A landscape with many valleys, sampled at points; each row gives a point and its height.
A ball rolls from a point to the lowest of its 2 nearest points, and stops where none of them is lower. Distance is the straight distance between rows; heights are no part of it.
J_387: [109 115 121  94 126  98  99 143 173 128  99 154 128 132 121  93 122  93
 128 194  33 130]  (h 244)
J_922: [158 135 134 122 124  96 119 183 114 167 133 148 150 142 131 168 132 155
 132 122 177 110]  (h 302)
J_97: [126 153  98 100 119 108 141 131 102 106 127 130 114 142 136 168 104 133
 149 140 170 114]  (h 467)
J_163: [134 132 118 117 135  80  79  84 161 100  97 158 121 130 141 137 133  69
 166 131  35 171]  (h 368)
J_789: [ 85 131 103 110 103 171  95  84 139 125 191 133  99 143 102 103 130 101
  98 159  84 186]  (h 168)
J_189: [125 143 103 115 105 142 102 159  86 142 116 122 130 149 164 173 181  75
 148 129 142 132]  (h 314)
J_356: [154 104 174 105 133  92 117 180 200 148  89 164 144 101 105 101 104 112
 124 144  72 105]  (h 346)
J_521: [189 147 105 151 159 192 165 105  79 137 140 101 144 120 132 155 126 154
 190  91 199  90]  (h 198)
J_837: [102  96 127 136 139 165 116  78 131 114 162 114  86 135  91  95 146  79
  85 124  70 131]  (h 362)
J_465: [135 142 152 120 122 109  85 206 148 150  69 135 160 125 151 157 129 108
 122 124 124 115]  (h 420)
J_60: [132 136  89 120 110 192 169  40 126 107 149  74 103 134 122 147 158 101
 118 115 155 115]  (h 522)
J_607: [174 141  76 182 102 167 215  67 131  81 181  77 130 120 148 127 150 131
 159 117 174  93]  (h 534)
J_462: [173 118 133 167 135 174 160 172  91 160 129 113 161 120 119 128 105 210
 127 109 176 122]  (h 153)
J_239: [151 158 175 119 162  84  92  39 138 108 128 150  88  97 129 144 111 136
 124 104 124 139]  (h 405)
J_796: [138 138 138 137  95 148 166  82  91 101 186 143  83 145 128 166 174 133
 119 110 144 140]  (h 324)
J_141: [101 155 106 135 127 182  85 124 124 141 128 118 124 192 131 115 116 101
 102 184  79 139]  (h 224)
J_680: [105 155 156  95  49 188 136 169 180 148 106 121 136 145 130  99 125 135
  95 161 113 110]  (h 578)
J_376: [ 79 138 141 110 118 174  90 154 160 150 108 140 135 149 107  74  94 127
 118 197  50 181]  (h 259)
J_463: [ 93  81 120 110 128  93 115 126 153  91 145 154  96 115  80  93 111  90
 108 157  71 131]  (h 249)
J_657: [104  79 154 131 160 112 140 114 124  95 108 131 114  75  94  85 115 131
 103  96  93 121]  (h 276)
J_929: [142 155  98 143 160 181 110 165  74 147 114 117 139 118 122 158 104 193
 198 136 182 122]  (h 272)
J_487: [172 162  85 132  81 150 190 147  93 123 161 124 103 165 138 161 157 120
 170 154 153  98]  (h 371)
J_342: [102 135 128  87 109 122  98 148 179 150  77 132 142 152 126 106 100 113
 114 202  69 116]  (h 230)
J_767: [166 157 105 130 160 156 127 109  64 127 119 130 124 127 135 169 123 189
 202 124 189 115]  (h 311)
J_100: [161 133 116 153  89 152 203 142  92 116 151 111 132 133 125 131 147 124
 119 126 151 106]  (h 229)
J_596: [107 131 124  98 116 127  83 157 162 136 106 121 134 153  96 153 103  67
 109 159  57 150]  (h 325)
J_544: [106 103 112 109 119 120 152 128 126 113 150 111 131 124 106 121 125 115
 101 134 128 120]  (h 221)
J_456: [138 111 119 121 109 119 181 125 103 163 146 108 167 129 114 130 113 148
 116 110 168  93]  (h 283)
J_572: [124  79 153 117 155  55 124 154 168 113 110 167 119 101  97 105  87 116
 135 129  69 131]  (h 247)
J_316: [131 170 120 148  73 123 166 105 103 114 168 151  66 157 136 185 155 123
 176 115 162 136]  (h 415)
J_797: [131 119 145 113 173  58 107  76 127 111 146 165 107 123 113 132 103 161
 136 107 134 155]  (h 154)
J_305: [138 103 135 116 178  91 130 130 112 123 135 122 130 129  95 140  90 155
 121 102 141 117]  (h 225)
J_241: [ 87 133 113 102  71 135 134 150 135 157 130 125 124 158 146 124 145 122
 109 176 104 153]  (h 601)
J_114: [102 126  89 126  60 147 174 162 111 115 190 133 128 136 111 115 144 122
  94 140 128 155]  (h 193)
J_288: [187 174  93 149 112 162 142 102  69 116 154 130  84 132 128 187 112 140
 214  92 194 104]  (h 516)
J_526: [139 148 125 117 155  93  89 123  99 125 129 134 126 133 127 209 101 139
 154 102 173 158]  (h 235)
J_690: [ 93 155 119 119  83 190 122 169 165 146 145 119 139 183 102 115 114 110
  80 182  96 151]  (h 246)
J_807: [117 118 120  79 119 135 125 128 139 145 106 117 144 138 110 105 113 104
  99 190  79 100]  (h 213)
J_77: [117  99 109 134 123 168 161  92 128 123 164  96 117 118 107 108 154  95
  89 106  98 118]  (h 378)
J_557: [109 112 137 133 120  98 124 114  89 131 143 143 116 134 152 148 185 124
 114 128 124 136]  (h 318)
J_977: [158 174 117 143 112 128 143 107  84 124 158 147  65 146 135 206 136 145
 193 117 187 130]  (h 466)
J_764: [158 142 105 137  89 161 190 136 150 113 135  65 167 111 144  77 121 136
  85 131 157  76]  (h 341)
J_907: [118 112 140 131 160 110 133 104  98 109  94 130 130 103 138 120 136 148
 139  95 112 139]  (h 545)
J_769: [141 144 141 130  95 107  95 236 132 162 110 140 153 135 140 170 152  90
 152 133 169 130]  (h 312)
J_336: [109 131 129 101  96 144 124  83  97 137 148 105 104 144 126 191 168  83
 135 131 123 138]  (h 572)
J_695: [155 144 125 118 203 117  65  84  95 147  95 145 150 112 148 151 104 170
 179 109 104 164]  (h 440)
J_63: [124 121 116 143 122 174 165 128 135 121 123  75 140 125 128 111 142  94
  80 110 120  94]  (h 396)
J_153: [111 130 133 138  93 115 121 214 145 160 116 137 140 153 148 162 171 107
 117 138 140 150]  (h 275)
J_670: [109 150 119 144  35 150 191 189 144 137 156 128 119 162 140 141 162 134
 125 169 143 153]  (h 278)
J_326: [170 119 171 136 163 103  86 186 159 133  53 155 168 120 135 133  99 119
 132 113  85 112]  (h 503)
J_794: [140 102 148 151 195  98 116  48 126 124 139 138 104 105 111 100 107 131
 132  87 139 110]  (h 373)
J_539: [144 121 135 126 196 110  81 111 106 125  70 132 147 106 125 147  78 153
 159  94  99 132]  (h 426)
J_984: [119 102 168 135 118 111 151 186 145 138 122 150 146  97 116 105 113 171
  89  96 137 134]  (h 55)
J_389: [125 114 111 137 152 117 168 100 115 100 134 126 140 102 130  77 115 161
  99 115 160 111]  (h 315)
J_529: [144 107 141 157 154 140 170 148 128 123 120 112 144 117 118  97 111 139
  91  92 126  89]  (h 56)
J_851: [ 75 116  81 121  93 146 142 140 135  92 200 157 114  82  88  65 151 102
  91 124 109 142]  (h 285)
J_35: [119 102 136 126 165  53 109 110 156  99 115 173 125 110 128 138 107 126
 147 100  71 177]  (h 216)
J_303: [ 91 115 160 127 111  97 128 173 147 141  97 168 130 128 155 104 162 122
 113 157  76 148]  (h 273)
J_681: [123 150 124 128 166  70  74 117 116 124 127 144 104 147 159 192 137 127
 162 123 158 163]  (h 269)
J_481: [154 111 152 148 125 133 155 177 111 140 132 143 162 100 122 131 107 180
 104  91 174 109]  (h 101)
J_606: [132 120 147 130 142  79 125 156 111 143 118 155 148 132 137 138 125 157
 127 133 137 119]  (h 267)
J_194: [114  90 145 114 147  57 118 151 133 124 114 168 142 104 117 126  89 148
 137 122  97 164]  (h 231)
J_518: [149 136 137  97 114 129 142 172 109 157 100 125 153 114 139 132 130 128
 130 141 159  66]  (h 223)
J_861: [169 134 164 118 145 151  94 167 123 162  75 111 175 102 136 126 112 117
 122  87 161  53]  (h 372)
J_918: [ 90 111 106 138 110 118 149 134  98  70 180 152  97 101 139  94 159 152
 103 119 136 142]  (h 277)
J_699: [124  89 142 112 120  78 117  80 126 122 142 156 108 126 126 111 160 112
 126 117  80 166]  (h 262)
J_249: [100 131  95 136 108 107 137 111 139 109 191 136 102 151 104 154 152 121
  81 141 146 151]  (h 114)
J_439: [160  99 122 153 173 165 154 140  88 137 153 115 149 118  93 123  84 218
 131 100 167 142]  (h 194)
J_263: [116 109  91 115  96 146 201  85 111 116 175  98 141  92 137  80 140 130
 120 131 153 105]  (h 181)
J_8: [ 79 126 122 118 127  88  92  90 170 124 151 154 100 134 125 120 147  84
 119 161  68 197]  (h 163)
J_428: [105 104 143 114 112 191 104 164 177 135 130 127 116 126  63  32  72 113
 104 192  50 141]  (h 212)
J_886: [144 133 167 135  77 170 141 195 186 132 120 112 144 136 112 123 132 121
  70 125 125 109]  (h 130)
J_277: [100 106 123 140 144 116 157 115 101  91 144 167 115  93 148  99 131 186
 117 106 152 133]  (h 296)
J_589: [171 162 117 133 115 144 128 178 109 143 117 105 159 135 130 173  98 134
 116 105 195  87]  (h 432)
J_307: [110 150 109 121  71 174 139  99 104 129 162 116  76 174 120 181 174 101
 131 153 120 163]  (h 598)
J_20: [101  93 137 118 138  86 110  96 157  81 179 179  78  94  92  96 126 101
 117 117  75 154]  (h 260)
J_398: [166 131 134 156 180 175 123 165  95 148 101 105 162 115 124 145  81 191
 123  96 178 111]  (h 197)
J_323: [119 105 144 113 122 115 118 155 160 139 114 136 127 134 100 132 123  78
  94 136  64 118]  (h 313)
J_385: [159 165  98 122  80 168 149 137  80 131 148 108 121 147 138 171 172  92
 149 132 145  90]  (h 321)
J_107: [116 121 178 132 128 134 117 187 149 112  63 131 154 100 145 110 103 170
 110 111 132 104]  (h 528)
J_348: [121 100 124 124 176  89 138 104 116  94 118 139 123  98 119  71  97 165
 126 129 129  95]  (h 329)
J_965: [100 122 147 161 138  45  95 180 201 141  83 145 149 140 152 136 159  91
 159 138 105 191]  (h 469)
J_296: [116 149  98 133  56 155 189 154 111 108 173 135  93 158 137 139 168 127
 135 150 130 146]  (h 236)
J_505: [131 143 124 126 132  66  70 174 150 129  80 158 156 135 172 149 146  94
 164 138  98 157]  (h 501)
J_67: [138  84 132 127 177  89 125  69 138 109 168 148 119  98  86 105 117 107
 115 101 110 104]  (h 360)
J_857: [113 154  98 126  79 105 150 146 111 103 130 151  92 157 157 184 127 136
 157 156 173 143]  (h 442)
J_704: [ 92 116 103 111 107 178 134 142 153 126 176 122 123 104  63  49 114 115
  71 162  86 139]  (h 214)
J_517: [187 141 123 140 154 159 112 141 104 156  98 107 172 126 152 118 127 109
 119 100 162  51]  (h 397)
J_119: [109 101 156 134 102 156 106 168 206 120 127 157  96 109  82  35  88 108
 120 201  30 139]  (h 226)
J_799: [150 114 154 158 180  81  86 167 160 125  71 182 155 126 158 127 112 123
 158 118  82 146]  (h 493)
J_499: [146 156 117 151 192 185 160  31 121 115 139  73 120 118 139 135  95 184
 157  75 203 141]  (h 253)
J_987: [120 153 155 110  65 207 117 158 202 148 125 112 147 146 105  60  99 129
  70 163 104 114]  (h 565)
J_627: [168 164 160 138 205 171  63  41 100 151 117 115  98  99 129 157 117 166
 161  72 176 144]  (h 369)
J_979: [141 153 143 132 174  89  72  82 114 127 117 175 126 136 167 175 129 183
 186 115 150 218]  (h 419)
J_257: [ 93 129 132 127 117 165 102 166 181 160 149 138 134 182  80 100  74 119
  80 188  81 166]  (h 264)
J_301: [116 131 174 128  74 117  84 207 228 181 109 144 134 162 124 121 136 105
 101 175  86 154]  (h 326)
J_919: [123 115 130 124 137 144 126 135  60 136  89 111 143 107 132 163 131 140
 167 101 141 138]  (h 577)
J_16: [163 139 143 131  98 129 167 198  99 163 132 141 139 144 118 162 110 181
 154 110 180 107]  (h 350)
J_265: [100 123 132 111 116 119  84  75 136 115 173 147  82 143 110 126 154  92
  95 145  75 168]  (h 140)
J_216: [136 130 125 116  88 178 175 124 181 124 135  83 155 114 127  50 122 125
  74 147 129  58]  (h 358)
J_934: [127 111 153 166 148  54  99 169 173 139 105 169 148 129 147 131 133 116
 143 120  78 170]  (h 482)
J_62: [ 78  95 116  92 115 101 139 131 158  96 131 114 119 117  95 110 102 109
  94 145  93 124]  (h 239)
J_822: [173 136 118 154 207 155 104  90 104 151 128  92 157 123 135 125 123 145
 148  95 191  76]  (h 443)
J_798: [121 121 144 103  95 173 132 144 197 134 104 121 133 129 105  58 107 117
  77 176  85  80]  (h 557)
J_349: [147 149  90 161  66 149 217 142 143  81 161  87 164  94 132  74 126 142
 101 122 167 103]  (h 319)
J_682: [140  98 152 118 126  74 113 177 213 109  83 149 134 112 103 105  96  98
 146 168  47 135]  (h 335)
J_181: [162 162  91 145  92 163 195  61 120  95 176  62 112 145 137 139 157 103
 146 127 157 105]  (h 552)
J_737: [174 138 132 120 104 153 165 150 116 148  84 100 168 106 156 123 123 137
 144 118 194  51]  (h 192)
J_915: [121 134 102 104 131 164 123  52 138 123 155  93  96 155 121 119 135  79
 103 146 103  99]  (h 149)
J_669: [142 117 162 105 113 135 118 182 173 156 100 116 146 129  95 125 110 100
  81 127  92  85]  (h 328)
J_842: [141 132 125  91 111 126 126 136 118 148  90 102 147 128 137 120 130 108
 102 154 114  66]  (h 186)
J_917: [159 133 182 135 176 103 107  25 129 115 152 137  89 103 122 107 133 131
 109  91 141 121]  (h 388)
J_600: [120 119 142 119 150 126 147  35 139 113 146 114  95  94 116 115 138  85
  99  85 137 123]  (h 331)
J_331: [154 145 132 129 137  92  69 170  80 165 114 153 148 124 173 180 134 125
 208 123 160 153]  (h 483)
J_129: [146 132 142 130 132 105  71 194 114 156  87 149 162 117 168 161 160 113
 156 100 126 127]  (h 398)
J_15: [128 121 138 141 148  71 125 147 117 140 150 173 125 151 151 149 142 166
 129 126 163 167]  (h 237)
J_182: [129 141 120  99 115 100  87 158 153 149  91 136 141 152 143 139 109  88
 130 167  94 102]  (h 250)
J_601: [116 125 122 132 114 145  99 139 140 155 116 137 138 163 139  93 160  92
  95 166  69 120]  (h 320)
J_817: [126  91 134 131 166 137 165  46 117 132 163  94 128 108 121 112 136 101
 123  73 157 103]  (h 307)
J_858: [158 141 134 121 135 111 123  66  80 140 153 152 102 124 133 174 122 185
 155 123 179 141]  (h 463)
J_723: [149 116 125 123 206 117 107 103  97 136  88  99 151 109 118 133 100 141
 151  94 133  99]  (h 413)
J_489: [110 144 138 136 109 133  82 208 158 167 120 119 137 164 128 161 153  78
 112 152 109 143]  (h 243)
J_423: [ 88 112  90 132 125 128 147  74 118  70 184 125 104  74 114  83 128 124
 110  76 154 111]  (h 437)
J_939: [122 152 116 107 129  95  50  98 123 122 109 141 117 152 160 162 160  75
 153 147 100 134]  (h 330)
J_847: [117 123 154 108 110  94 104 189 238 135  68 142 141 139 139 104 110  88
 147 173  47 161]  (h 322)
J_756: [150 114 141 144 167  50  84 146 124 157 131 185 154 145 151 143 126 160
 151 118 132 172]  (h 265)
J_558: [164 142 105 164 160 193 183  79  75 120 150  74 130 122 119 150 104 189
 194  92 194 123]  (h 248)
J_614: [122  80 156 114 154 101 125 145 151 115  80 143 139  82 101  93  96 135
 117 119  83 103]  (h 261)
J_162: [103 103  96 147 137 144 160 109 137  69 177 103 132  71  94  61 123 102
  82  89 139 107]  (h 425)
J_495: [122 128 135 132 109 101  94 178  91 147  91 142 131 142 181 168 176  98
 181 118 128 138]  (h 364)
J_291: [101 113 129 122 121 101 116 143 147 145 175 158 121 152 104 109 150 102
  92 162  89 141]  (h 357)
J_639: [127 161 119 129  56 194 180 188 142 117 138  89 142 154 116 127 133 127
 101 156 123 132]  (h 128)
J_577: [151 130 120 121 141 134 120 101  95 144 111 115 137 124 138 139 142 107
 142 119 150  79]  (h 195)
J_653: [158 153 148 126 172 113  78  78  87 130  91 139 129 110 171 164 130 157
 180 116 146 141]  (h 458)
J_928: [166 122  86 167 103 159 223  88 118 109 184  73 158 127 146  87 159 120
 136 120 155  99]  (h 513)
J_388: [135 163 133 141  70 186 133 201 154 129 128 107 144 153 134 147 141 118
  86 157 128  99]  (h 169)
J_730: [136 152  98 133 124 155 159  94  87  98 119  83 108 132 152 141 141 114
 144 111 169  88]  (h 519)
J_585: [101 118 105 125  86  98 168 150 114 114 182 142 105 141 111 148 155 138
 110 129 152 155]  (h 152)
J_576: [129 126  70 131 101 166 188  88 138 121 162  73 138 130 120  86 126 119
 106 145 154 100]  (h 148)
J_648: [156 107 127 140 164 193 163 133  83 168  96  86 170 112 127 123 101 188
 176 110 178 108]  (h 609)
J_472: [ 86 119 115  93 101 126 116 156 172 160 150 141 133 163 103  98 107  99
  87 200  85 173]  (h 279)
J_92: [134 137 135 121 150  84  98  85  91 138 124 178 115 131 165 161 130 186
 162 123 159 172]  (h 439)
J_963: [ 91 115 126 139  96 127 163 129 112 108 155 149 104 135 128 100 169 123
  89 132 108 136]  (h 251)
J_895: [144 163 130 143 191 115  53 101  99 135 139 159 115 130 142 184 100 194
 168 109 156 190]  (h 400)
J_282: [121 141 100 113  98 146 159  95  90 100 136  95  99 128 130 180 154 108
 137 111 144 130]  (h 547)
J_314: [107 128 113  96  65 132 149 155 107 144 130 117 117 145 125 194 140 100
 134 134 129 140]  (h 612)
J_414: [ 98 113 126 118  97  94 172 144 115 125 132 151 129 129 118 135 128 152
 111 121 138 137]  (h 191)
J_720: [113  98 151 117 148 127 120 143 149 116 107 120 110 107  86  96 111  91
 111 138  30 127]  (h 301)
J_343: [ 79 144 116 107 125 167  96 119 141 134 136 147 120 184 119  87 109 116
 111 195  48 161]  (h 245)
J_888: [131 153 113 131 170 139  62 142 101 144 125 154 124 143 140 194 120 210
 200 137 159 210]  (h 379)
J_161: [124 144 122 157 121 116 133 160  86 133 125 165 104 150 161 191 159 141
 192 133 167 151]  (h 390)
J_218: [136 149 105 118 109 162 123 151 105 132 117  97 136 151 140 151 162  92
 133 150 119 100]  (h 274)
J_785: [108 129 118 133 156  83 117 131 133  90  90 147 121 120 147 102 103 162
 122 136 125 113]  (h 343)
J_623: [153 114 118 162 192 143 154  75 119 132 142  82 149 132 151 115 123 112
 145  90 189  64]  (h 462)
J_128: [140 155 111 125 154 135 102 133  67 136 127 148 111 134 142 185 118 192
 211 142 178 165]  (h 351)
J_838: [121  91 140 140 123 163 119 127 131 151 136 117 124 129 112  88 143  88
  80 151  69 102]  (h 303)
J_262: [105 119 151 128  99  81  91 209 199 168  79 130 149 130 164 131 157  97
 144 143  96 178]  (h 453)
J_480: [137 112 199 113 107 127 133 154 173 112  74 134 139  85 118  85 105 152
 103 107 113  80]  (h 541)
J_403: [112 110 131 127 185  82  94 120 121 126 133 156 126 124 127 138  95 182
 144 116 138 174]  (h 174)
J_264: [122 118 128 128 185 113  92 124 101 135 130 132 129 133 103 171  79 163
 133  98 162 149]  (h 201)
J_783: [121 163 145 116 140 109 101  53 109  86  99 151  88 114 166 157 150 135
 127 110 132 147]  (h 511)
J_961: [137 161 129 111 109 156 151  18 113 102 166  92  77 123 130 136 137 104
 127 110 156 119]  (h 491)
J_302: [161 127 123 140 140 158 126 147  58 166 137 136 150 132 130 165 126 144
 167 107 176  86]  (h 427)
J_52: [139 158 139 104  60 136 151 168 150 157 106 128 155 125 146 130 149 138
 118 151 140  80]  (h 263)
J_956: [137 136 127 161 161 118 141 116 111  86 166 142 119 119 112 135 117 171
 103  92 163 135]  (h 158)
J_373: [ 69 126 102 125 130 171 106  86 154 121 173 123  91 143  73  74 100 103
  94 178  83 156]  (h 187)
J_522: [172 150 125 141 202 182  89  61  84 148 137 102 117 116 128 163 114 156
 187  81 197 117]  (h 333)
J_561: [141 136 104 101 120 124 136 104 123 128 124  87 136 139 125 130 126  88
 121 146 144  72]  (h 150)
J_906: [146 151 124 132 159 156 124 180  77 130 100 123 147 115 135 152  92 209
 149 116 173 136]  (h 234)
J_240: [103 116 162 144 103 110 126 181 169  97  94 154 127 119 138  79 135 125
  91 151  67 142]  (h 254)
J_49: [120 140 149  97  91 106 139 167 164 133  90 128 144 116 153 113 116 134
 117 160 119 110]  (h 294)
J_287: [107  91 132 115 127  91 131  98 103 118 159 172 130  94 125  97 163 138
 119 120 115 142]  (h 240)
J_519: [ 84 114 107 118 137  60  98 109 193 102 114 159 112 133 148 112 127  93
 151 151  62 210]  (h 179)
J_453: [126 120 129 151 111 146 149  94  90 105 154 131 114 141 134 131 182 119
 113 120 127 120]  (h 284)
J_318: [ 82 115 137 105  94  95 122 171 195 166 123 147 145 140 118 101 127 106
 117 169  72 170]  (h 293)
J_292: [107 100 120 111 112 111 169  78  99 117 171 138 127  88 127  97 134 130
 117 113 146 127]  (h 215)
J_624: [140  92 122 129 163 102 161 101 104 146 153 110 146 112 108 126 106 145
 114  95 182 113]  (h 252)
J_559: [102 130 116 110 120  89 116 168 136 121  64 147 134 134 167 148 126 139
 155 157 137 151]  (h 370)
J_608: [115 106 127 137 142  83 120  99 131  92 164 152  98 130 109 125 114 141
  97 103 147 151]  (h 129)
J_449: [137 132 118 158 169 149 184  35 142  91 167  80 119 114 141 104 131 132
 137  70 186 125]  (h 309)
J_590: [137 137 131 106 151  89  83 109 140 125  90 157 140 127 154 137 144  86
 149 133  71 130]  (h 353)
J_733: [ 98 131 125 162 131  54  92 194 156 140  92 144 148 147 167 156 152 121
 156 137 137 164]  (h 486)
J_749: [113 132 119 102 120 104 113 116 142 111 131 123 104 151 126 159 133  99
  97 161 122 150]  (h 327)
J_581: [115  85 140 132 139 136 142 116 134 107 117 113 120  95  96  78 126  88
  94 126  77 105]  (h 288)
J_121: [152 169 142 113 142 141  96  71  81 113 103 142  99 111 153 168 136 140
 156 102 162 128]  (h 485)
J_256: [138 161 158 132 168 138  91  52 111 135 129 147  84  99 131 160 119 186
 144  72 154 186]  (h 444)
J_986: [148 118 140 142 164 151 160 152 127 125  91 105 165 102 135  96  99 174
 111  96 167  88]  (h 91)
J_978: [115 151 108 131 123  85  69 186 175 162 102 140 161 163 167 150 149  62
 165 157  84 162]  (h 514)
J_688: [135 140 110 131  51 165 188 182 110 116 149  96 130 125 109 158 141 130
 123 123 137 122]  (h 178)
J_536: [150 104 156 124 183 126 106 149  94 161  80 114 176 108 131 132 109 141
 132  90 148  81]  (h 394)
J_150: [146 115 130 170 174 175 174 143 137 136 122  85 169 119 128  82  85 202
 129  94 169 116]  (h 124)
J_691: [176 159 127 164 202 207 131  45 113 150 148  64 116 116 147 151 118 166
 187  78 193 130]  (h 291)
J_10: [112 144 146 128  79 184  96 205 151 164 119 120 139 180 135 139 151 110
  86 161 100 132]  (h 208)
J_352: [118 134 169 126 112 101  82 216 197 152  70 150 156 114 127 144 128  98
 128 129  92 145]  (h 436)
J_753: [168 138 112 125 117 126 116 191  66 154 124 141 132 127 148 163 128 135
 191 124 187  98]  (h 464)
J_945: [ 88 132 104 112  89 189 135 133 138 126 165 110 138 154  90  78 118 129
  82 167  99 151]  (h 232)
J_213: [ 94 148 140  95  82 144 146 159 167 153 124 131 143 149 136  84 127 137
  91 192  97 133]  (h 589)
J_874: [137 129 115 148  89 121 191 112  92 111 191 151  83 151 115 175 168 157
 159 114 169 148]  (h 366)
J_813: [147 128  95 114 111 148 148  59 134 124 157  84 135 146 138 108 148  97
 104 143 141  87]  (h 102)
J_620: [125 101 123 143 218 173 151  79 114 141 131  84 138 107 118 117  95 188
 150 101 178 121]  (h 196)
J_745: [ 87 106 103 103 125 176 108 130 153 130 160 129 119 140  61  41  80  99
  88 188  60 152]  (h 202)
J_823: [116 103 140 110 123 117 137 128  96 132  88 133 155 104 148 160 136 128
 143  99  96 141]  (h 559)
J_826: [102 113 158 128  92 122 109 190 232 151 109 159 134 146 109  96 106 104
 120 189  48 150]  (h 308)
J_278: [121  98 135 130 146 126 119  64 139 109 167 129  81 104  91  92 151  94
  97 106 109 126]  (h 348)
J_790: [127 100 115 153 161 155 195  86 150 117 137  64 158 123 137  71 132 111
 121  89 163  68]  (h 481)
J_502: [134 102 116 165 130 146 216  65 140 108 186  78 154 125 144  84 134 105
 130  99 169  95]  (h 495)
J_612: [147 131 145 145 188  44  80 112 157 134 125 183 130 150 126 156 108 148
 172 110 105 175]  (h 287)
J_881: [111 157 101 107 112 169  99  87 115 127 125 101 110 165 130 133 143  89
 107 179 104 120]  (h 190)
J_675: [124 105 140 131 167 158 146 116  81 157  95 103 148  99 116 136 106 183
 165  92 151 131]  (h 595)
J_168: [168 137 120 167 181 139 118 134 100 120 117  92 160 132 131 140 109 125
 122 100 182  76]  (h 422)
J_37: [151 168 158 116 130 139 129  18 106 124 132 114  82 110 157 129 157 136
 129 101 157 118]  (h 452)
J_66: [131 132 129 130 194 151 132  40 102 126 121  97 114 106 130 131 103 181
 148  97 170 131]  (h 217)
J_70: [112 128 141 129 124 113 100 138 126 146 137 152 126 174 138 139 181  99
 102 173  91 142]  (h 339)
J_810: [142 123 104 146  59 172 212 133 114 111 168 111 144 131 124  84 165 119
  92 137 133 122]  (h 270)
J_295: [ 76 153 112  99 107  96 115 146 132 119 101 129 117 151 145 164 138 131
 132 162 127 150]  (h 349)
J_743: [135 155  98 124  71 121 160 184 107 119 153 129 114 169 136 172 142 122
 154 160 178 116]  (h 411)
J_186: [158 180 181 143 159 130 113  22 117 127 140 131  91  93 133 138 131 150
 132  81 169 131]  (h 416)
J_597: [114 124 137 122 134 119 140  62  97  94 119 129  93 104 147 132 148 139
 116  93 142 135]  (h 529)
J_420: [ 99 100 136 137 118 120  84 122 161 125 146 179 113 138 112  77 139  95
 120 181  29 171]  (h 268)
J_476: [102 105 165 123 110 123 109 182 192 114 116 161 111  99  95  45 128 111
  99 167  54 126]  (h 238)
J_645: [177 150 129 145  87 144 178 192 106 140 128 111 159 127 119 152 122 147
 118 101 182 105]  (h 395)
J_604: [118 103 137 123 136  71  97 129 156 116 126 163 123 130 125 103 137 106
 123 162  52 155]  (h 255)
J_708: [156 117 127 158 146 142 158 127  70 137 134 122 139 128 129 145 141 150
 136  94 159 106]  (h 392)
J_426: [138 153 129 134 105  92 117 196  91 157 119 155 123 148 172 176 141 135
 212 123 183 131]  (h 438)
J_18: [123 111 106 151 125 156 183 123 129  76 147  75 140 109 101 101 129 108
  85  90 139 111]  (h 412)
J_869: [123 110 169 102 116 135 141 150 184 133  80 122 126  87 118  66 104 123
  96 143  82  78]  (h 550)
J_325: [168 144 124 151 130 143 165 114  71 119 145 136 110 140 138 155 125 180
 175 113 177 121]  (h 354)
J_584: [106 150  94 110  96 101  96 160 133 159 115 137 126 174 176 163 168  86
 162 184 130 148]  (h 629)
J_350: [165 164 176 140 178 110  65  48 120 122 115 149 104 107 155 156 110 162
 139  94 135 169]  (h 424)
J_553: [135 132 128 161 121  98 145 158 111 109 168 148 131 151 131 150 125 173
 120 100 169 149]  (h 200)
J_469: [140 104 149 124 160  90 100 101 132 105  68 150 131 110 122 143 114  90
 153 117  53 123]  (h 367)
J_854: [133 104 138 154 214 151 147  84 125 145 128 102 155 121 127  74  91 165
 126  93 149  93]  (h 172)
J_304: [138 158  91 123 132 139 140 121  82 109  99 100 131 137 133 181 122 134
 149 119 182  95]  (h 492)
J_324: [ 97 115 129 123 143  51 101 129 167  90 100 152 134 140 151 148 129 118
 148 138  90 182]  (h 199)
J_603: [147 104 117 174 195 152 179 107 148 115 142  85 161 113 109  76  74 165
 120  90 182  94]  (h 151)
J_202: [121 120 121  90 109 102 117 118  94 150 124 110 124 135 117 197 147  96
 136 127 133 131]  (h 593)
J_702: [117 142 103 152  64 177 201 153 153  91 165 109 150 109 114  58 148 131
  79 132 127 101]  (h 295)
J_860: [156 123 165 120 118 140 116 189 144 162  91 109 159 113 121 136 129  94
  95  96 127  65]  (h 345)
J_701: [141 119 170 134 117 146 148 185 150 119 114 124 139 111 111 114 124 134
  77  96 135 103]  (h 92)
J_136: [ 71 110 114 120 123 115 116 108 140 101 186 152 100  95  92  87 143 107
 101 128  94 162]  (h 271)
J_859: [118 127 127 109 113  85  97  99 137 141 142 175 108 162 154 145 179  96
 141 167  97 158]  (h 361)
J_714: [116 135 143 140 128  92 114 145 105 130 115 163 110 142 172 175 184 127
 149 126 144 158]  (h 352)
J_651: [181 131 114 138 126 153 175 134  88 148 123  88 151 125 132 132 125 147
 169 102 199  70]  (h 127)
J_923: [151 113 108 143 158 141 182  61 115 130 167  93 126 109 109 111 120 142
 141  86 186 115]  (h 280)
J_811: [145 125 191 132 140 109  94 201 166 141  60 167 154 105 126 118  86 156
 120  98 114 119]  (h 515)
J_382: [100 166  89 111 105 176  99 139 105 143 124 114 122 174 143 166 157  90
 132 169 109 142]  (h 233)
J_90: [140 148 118 119 128  87  76 101 123 130 131 147 106 141 157 181 139 108
 121 132 137 126]  (h 300)
J_698: [ 88 140 116 129  78 108 124 172 160 167 120 135 133 172 162 128 170 118
 143 194 120 164]  (h 614)
J_165: [105 106 106 101 138 115  81 120 153 125 138 123 108 155  96 149 106  85
 104 169  82 152]  (h 336)

Call two points neighbours if one is among the 2 nearest of the other. Go from one point of each pair to the other, from neighbour to neighbour, staying as low as possible. Name the highest point that can't be avoided.
J_984 / J_881: J_499
J_651 / J_608: J_612
J_561 / J_249: J_670
J_561 / J_745: J_257
J_639 / J_984: J_388
J_561 / J_651: J_518
J_529 / J_984: J_701
